Points on a hilly landscape, in no order, each with its height.
A ball rolls from a point to the lowest of its 2 nearest points, and stops where none of them is lower. Distance is the straight distance between rows; heights are no part of it.
dekuz: [148 113 129  85  86 151 127 127 155 125 133 159 117 177 150  84 137 141
 140 107 162 107 165 106 146 121 147 140 178 159]  height 164
Bul: [ 97 157 126 155 142 121 160 134 129 132 152 115 135 131  79 116 118  90
 136  45 180 150  63  91 123 159 144  86 130 117]  height 346
Kibak: [172 144  80 150 124 117 186 161 128 141 159 123 145 195 167  98 121 132
 130 113 174 131 103 136 151 112 156  83 147  98]  height 345
vuzi: [141 143  77 168 144 117 166  95 155 237 135 100 103 140 149 109 125 122
 135 213 108 120 134 165 131  60 172 107 170 146]  height 333
pifi: [119 130 111 126  94 172  90 170 144 119 110 140 118 150 160 142 154 128
 130 157 159  91 179 169  99 123  99 157 114 199]  height 520
gunes: [164 154 153  83 137  95 132 101 122  65 127 131 134 148 120  70 128 143
 125 141 105 153 152  81 133 151 155 126 121 117]  height 537
damek: [127 149 126 193 113 151 101 120 105 190  98  86  85  91 120 139 149 160
 121 197  96 108  78 149 127  81  82  85 125 128]  height 250
kugun: [174 150 122 113 143 139 117 153 110 127 108 123 120 127 161 174 152 111
 124 179  92 119 183 186 108 137 115 183 109 156]  height 556
gonos: [139 150 103 158 137 123 125 125 137 211 109  68 104 123 143 119 143 126
 126 212 113 122  88 149 122  81 124  93 138 127]  height 285
Tavo: [124 137  87  66 118 121 102 106 188 196 119 111 122 140 156 123  99 137
 161 140 144 119 151 129 141  58 156 122 174 130]  height 445
Rina: [145 185  89  97 136  66 141 164 144  98 104 159 167 160 156 100 150 148
 129 112 144 109 139 164 107 150 114 175  93 141]  height 245
vem: [189 125 148 137 143 132 163 155  92  64 143  62 131 146 147 146 119 118
 119 160 108 152 109 132 127  94  96 101 128  79]  height 452
Zam: [ 73 104 104 170 101 127 106 136 113 141  89 156 169 101 115 144 130 169
 121  94 189 111 109 155 123 149 110 112 115 122]  height 157
fitu: [103 129 105 101 160 113 115 112 181 172 143 125 142 159 126  49 151 152
 146 161 119 107 161 117 142 148 187 116 142 155]  height 402
Koriv: [ 97  94 115 164 151 137 127 139 128 194  83 110 129  70 120 146  86 109
 126 128 107 129  75 138 151  96 111  91 118  58]  height 223
tif: [117  50 172 117  79 184 125 119 139  94 158 150 117 160 141 116 135 130
 120 120 160 108 143  96 128 133 134 151 170 182]  height 111
rapab: [ 97 144 123 167 119 137  87 139 100 124 101 162 150  86  82 158 154 152
 108 101 141 125  96 155 101 178  68 123 118 121]  height 130
Keten: [103  75 140 160 110 151 154 136 127 109 150 135 161 136 115 139 135 131
 137  63 188 137 104 126 114 144 128 128 156 134]  height 609
Pekil: [123 134 162 100 146 134 116 112 152  52 196  89 119 150 140  76 141  47
 134  75 165 157 106  74  63 101 122 179 112 183]  height 248
kek: [102 137 137 118 130 106 117 103 146 158 111 117 121 127 104  71 158 171
 136 164  91 113 130 102 151 148 177 100 133 130]  height 357
Kuga: [113 121 108 144 168 123 123 129 144 195  93 142 138  70 104 185 108  91
 116 118  87 125  84 141 141 122 121 133 107  61]  height 254
zuzon: [113  91  92 166  97 132 139  96 126 196 103 115  95 106 162 143 150 162
 137 184 142 108 146 169 138  83 127 103 125 159]  height 510
karav: [141 127 172 138 160 120 111  97 112  56 211 114 139  89 112  71 136  56
 155 101 114 179 104  83 103 169 151 149 112 164]  height 340
kasi: [ 90 142  92  67 153 119 106 107 215 208 145 134 127 149 115 103  96 120
 157 100 129 121 145  98 149 103 188  99 171 122]  height 401
Roko: [167 185 136 107 173  98 165 136 119 103 173 119 110 184 117  51 144  89
  95 132  97 134 109  55 137 177 157 110 105 123]  height 145
mez: [113 106 132 114 151 107 126 105 128 163 106 126 143  97 137 161 140 149
 139 169  75 114 172 155 150 131 155 147 118 109]  height 386
rivep: [149 119 142 102 139 130 131 158 117  88 123 134 148 146 145 135 146 124
 118 149 114 130 182 143 116 162 117 154 110 147]  height 538
Kesep: [172 131 161  76  95 132 134 109 112  88 128 132  82 155 129 101 142 144
 114 149  97 126 146  90 160 142 156 129 149 127]  height 566
Tani: [157 166 156  94 161 109 149 127 137  47 178 104 148 165 135  79 130  66
 115 100 135 152 125  66  80 134 121 166 106 162]  height 221
zanat: [ 77  99  95  92 151 109 106 106 194 187 152 153 176 135 133 120  64 123
 155  84 142 121 161 135 149  93 183 120 155 105]  height 358
riz: [ 87 116  88 128  96 115 109 119 120 143  69 152 161  82 128 148  98 170
 112  98 168 118 100 163 139 111 127 145 111  77]  height 185
dun: [105 180 104 100 173  87 152 132 158 146 149 111 139 143  98 121  88  81
 135  44 160 147  89  90 122 133 128 135 119 129]  height 319
Mal: [123  79 127 117  80 166 137 133 134 157 102 128 111  97 118 195 114 118
 135  78 169 124  88 114 159  95 133 122 167  98]  height 700
gesev: [115 117 142 157 106 117  93 112 104  80 108 146 149 127 120  93 164 193
 113 172 131 112 165 144 119 158 110 127 110 150]  height 193
kom: [202 147 112 124 142  91 190 157 113 112 146 117 135 195 184 102 144 138
 120 162 138 128 120 131 156 142 158 119 118 122]  height 305
Kez: [124 124  79 117 104 136 115 115 155 183 105 113 119 121 181 155  94 138
 145 166 168 125 171 175 126  51 125 127 150 148]  height 480
Mag: [ 98 106 137 166 170 116 132  96 113 145 107 148 156  79 105 136 153 170
 149 157  51 118 164 149 142 160 148 135 117  98]  height 430
Liv: [198 155  72 167  98 128 148 159 140 175 167 154 117 191 173  85 133 144
 128 116 174 114 140 148 144 106 157  99 180 142]  height 376
vusup: [121  86 134 168  85 139 146 110 104 169 109 104  94 133 150 110 132 183
 153 155 131 110 144 118 179 105 145  70 134 132]  height 542
bir: [145 132  93  97 156  99 161 129 166 172 146 165 135 177 150  99 136 131
 149 120 117 117 150 135 165 155 184 148 149 127]  height 419
debo: [131  93 130 157  87 117 114 131  94  74 117 145 133 168 166  75 178 193
 110 175 155  99 183 138 131 136 117 122 110 180]  height 224
Did: [173 171 140  86 189  88 167 149 141  69 166 106 168 181 144  78 126  82
 112 130 109 150 138  91 104 164 138 143  95 130]  height 191
sodud: [143 163 140 101 178  70 139  88 120  76 138 149 174 113 102  89  95 142
 141 137  79 166 151 117 136 164 166 131 116  89]  height 505
Lunug: [142 126 111 138  90 132  89 124 115 171  81 143  92 104 128 163 188 152
 125 175 124  98 140 191 114 124 100 175 153 189]  height 553
res: [133 178 143 119 178  81 134 117 116  77 160 108 141 105  82 122  96  72
 134  67 141 170  93  79 100 149 119 139 109 129]  height 290
lepu: [156 148 153  86  82 130 107 126 120 121 128 150  45 134 108 129 145 133
  99 130 102 108 119  93 148 143 108 132 140 135]  height 591
defip: [170 175 120  81 127 141 107 154 115 102  86 122 116  99 146 195 130 123
 121 164  96 131 159 171  95 109  75 180 123 124]  height 575
lut: [121 120 146  71 142 126  99 118 140 101  98 130 159  90 131 171 103 151
 135 154  82 133 211 148 121 121 142 168 109 119]  height 334
Sabu: [ 97 107 126 216 143 156 126 117  96 200 108  84 107  70 143 146 135 152
 129 179  94 112 115 165 135  91  77  70  91 115]  height 220
mes: [146 126 127  95  67 155  68 150 165 127 128 131  78 175 152 109 137 127
 112 154 167 105 133 109 109  73  77 125 157 199]  height 495
Bem: [ 95 170 126 144 102 122 116 105 119 152  97 142 110 108  84  97 164 181
 129 126  98 118 101 119 157 153 156 111 136  99]  height 307
fikad: [133 113 118  76 112 113 149 119 158 115 138 126 150 159 148 116  98 150
 142  97 172 135 144 106 151 100 165 124 153 130]  height 211
bogeb: [121 101 161 162  83 152 136 131 111 129 132 122 105 157 114 108 122 152
 128 124 144 121 102  88 159 135 150  68 145 127]  height 569
fefip: [ 85  84 140 179 127 171 134 166 121  90 141 104 157 125 118 170 129 110
 122  76 200 144 114 157  81 125 109 125 124 149]  height 620
Zutak: [ 58 102  86 122 158 103 114 105 196 227 137 172 174 115 119 154 100 119
 147 117 113 111 123 149 161 109 181 136 110  94]  height 315
popo: [ 85 188 110 124  91 106 127  99 105 119  94 159 126  93  78 128 119 138
 114  41 162 155  96  90 149 148 146 109 120  92]  height 234
Masu: [102 142 128  52 115 101  96 125 156 120  77 139 164  96 132 163 102 141
 145 118 118 115 181 151 114 108 140 191 112 144]  height 295
mek: [139 147 167 144 172 127 114 105 108  64 168 144 148 112  86  76 121  96
 144 134  90 173 132  99 106 175 108 120 117 141]  height 372
zizek: [ 85 152 103  92 115  95 109 103 130 145  74 160 154  72  87 135  87 148
 114  76 144 136  97 128 132 131 133 145 115  73]  height 199
tuli: [107  84 149 186 132 184 151 158  94  86 139 120 166  96 121 203 126 118
 117  98 154 135 133 165 101 157 105 142  99 119]  height 631
tizez: [175 186 138  99 150 113 156 146 133 146 148  99  70 185 129  76 154  92
 110 161  81 134 109  79 152 155 151  99 124 112]  height 92
koguv: [ 89 116 104 184 130 124 122 131 103 173  82  84 135  77 139 120 100 166
 117 154 132 122  93 158 143  88  94  79  93  71]  height 188
sed: [127 161 126  85 136 150  95 145 132  74  99 103 143  67 107 188  91 114
 121 122 124 147 147 147  88  98  65 152 116 107]  height 598
kogif: [121  50 190 139 112 189 114 138 134 158 145 109  82 131 129 170 128 102
 130 162  93 110 122 110 134 129 105  96 152 150]  height 222
migad: [154 158  92  59  77 132  91 125 165 159  94 122  94 153 146 120 124 146
 148 138 165 117 128 119 126  57 116 129 171 155]  height 475
pepip: [131 128  78 128 159 101 155 150 154 173 151 158 163 172 180 129 128 126
 142 135 127 108 175 197 134 142 161 161 124 147]  height 392
tek: [136 117  93 143 130 124 154 154 118 155 129 124 149 143 169 146 126 139
 129 150 154 124 138 170 138 122 127 124 122 127]  height 363
tarep: [104 123  88 135  98 156  87 138 148 174  95 135 107 110 154 152 164 157
 136 169 146  88 194 200 113 104 119 177 124 202]  height 536
Saf: [127  45 199  99  95 184 110 114 144 117 150 139  78 148 144 136 125 105
 114 154 110 101 139  77 141 127 133 136 167 178]  height 163
tefi: [121  68 151 159 138 175 114 132  98 129 113 124 114  81 114 210 126 125
 133 152  89 126 168 144 140 132  97 125 117 111]  height 661
baken: [ 77 192 119 135  58 125 111 115 100 125 100 157  88 119  88 118 148 158
  98  78 124 145 106  90 156 162 138  95 127 108]  height 264
zema: [153 117 137 123  67 157  79 165 133  95 120 137  85 170 174 116 158 127
 107 180 141  89 155 146 104  95  73 141 128 209]  height 507
rede: [108 118 188 131 127 141  96 101 142  72 198 110  90 138 119  78 130  51
 108  96 148 145  73  70  77 113 117 145 125 183]  height 273
doku: [162 103 119 169 136 136 166 150  99 171 130 112 118 147 155 161 127 116
 130 142 118 121  94 138 153 131 133  95 132 106]  height 332
lidet: [111 114 130  49  99 103 120 110 151 115  85 125 158 112 139 141  73 149
 137  99 161 132 139 122 142  90 149 150 138 110]  height 255
vovez: [113  80 138 198 158 175 161 140  81 108 127 143 153  71 121 206 109 119
 128 119 107 137 164 168 129 160 104 123  94  86]  height 643
madi: [118 123 196 109 147 161  87  77 126  83 194 132  99  86  98 101 116  47
 136 109 108 157 113  64  91 147 120 173 131 182]  height 306
fetek: [125 147 169 151 154 151 127  95  97  77 144 166 119 112  61 106 107 128
 165 125  66 176 109  95 140 163 102 110 140 110]  height 408
bakon: [189 186  91 110 135  54 165 157 117  93 121 130 159 173 175  86 140 159
 118 160 128 133 121 164 129 123 152 153 103 110]  height 272
nuv: [171 129 145 109  96 143  91 133 103 126 106 157  81 123 121 165 162 139
 115 158 103  98 135 147 132 145  81 158 147 147]  height 571
zus: [113 144 132 131 197  97 131  86 123 111 125 165 165  86  95 116 123 153
 149 146  57 147 152 144 132 174 154 146 113  94]  height 471
gov: [135  70 139 167  64 161 163 125 107 128 138 171 121 156 123 134 145 164
 142  86 171 119 121 112 164 164 159 111 162 128]  height 590
kifil: [174 208 106 104 156  71 149 146 114  79 129 148 145 157 122 103 144 131
 112  90 117 131 121 106  97 169  95 169  98 123]  height 225
Zag: [167 207 125 109 201  84 162 148 114 112 153 113 120 141 100 126 110  83
 113  95 111 142  93  91 115 170 103 143 102  95]  height 256
vobil: [160 130 105 162 159 119 166 153 108 202 123 163 124 115 131 196 137  83
 125 114  99 123  73 143 143 154 130 127 121  71]  height 293
lis: [153 117 137 181 120 130 172 162  93  79 149  75 131 155 131 139 128 127
 103 115 157 138  64 126 124 108  96  85 128  82]  height 421
fubik: [ 97 124 161 170 131 132 145 127 127  94 188 103 108 158  89  85 142  78
 138  51 204 170  48 100  91 112 144 105 148 133]  height 373
Vezi: [111  47 155 138 113 175 132 122 127 154 110 126 134  78 117 218 116 112
 144 103 124 123 133 126 149 110 121 123 139 112]  height 680
muve: [142 109 168 154 154 155 155 129  93  45 159  85 142 120 133 143 113 116
 126 158 101 165 166 134 108 123 105 110 120 106]  height 488
mafi: [ 80  99 100 126 156 118 119 136 160 200 106 153 164  87 119 185 111 113
 131 113 113 120 118 156 140 133 141 145 107 105]  height 283
vused: [110 141 151 159 121 132  78 127 105 106 119 176 115 119  88 112 161 171
 100 143 109 116 115 138 105 188  84 122 121 141]  height 159
Zinip: [132 120 169 170 127 148 166 145 107  80 176  88 116 155 101 124 138  96
 119  76 157 152  50 107  97 126 107 108 139 102]  height 397
kem: [137 105 153 118 139 151 145 155 123  67 137  82 154 127 156 161 107 123
 121 145 133 144 190 141 113 117 129 137  94 136]  height 517

Where does a ball stop that starts at each point below?
lepu => tif
mek => tizez
mez => tif
kem => kifil
sed => tif
kasi => koguv
tek => koguv
Bem => rapab
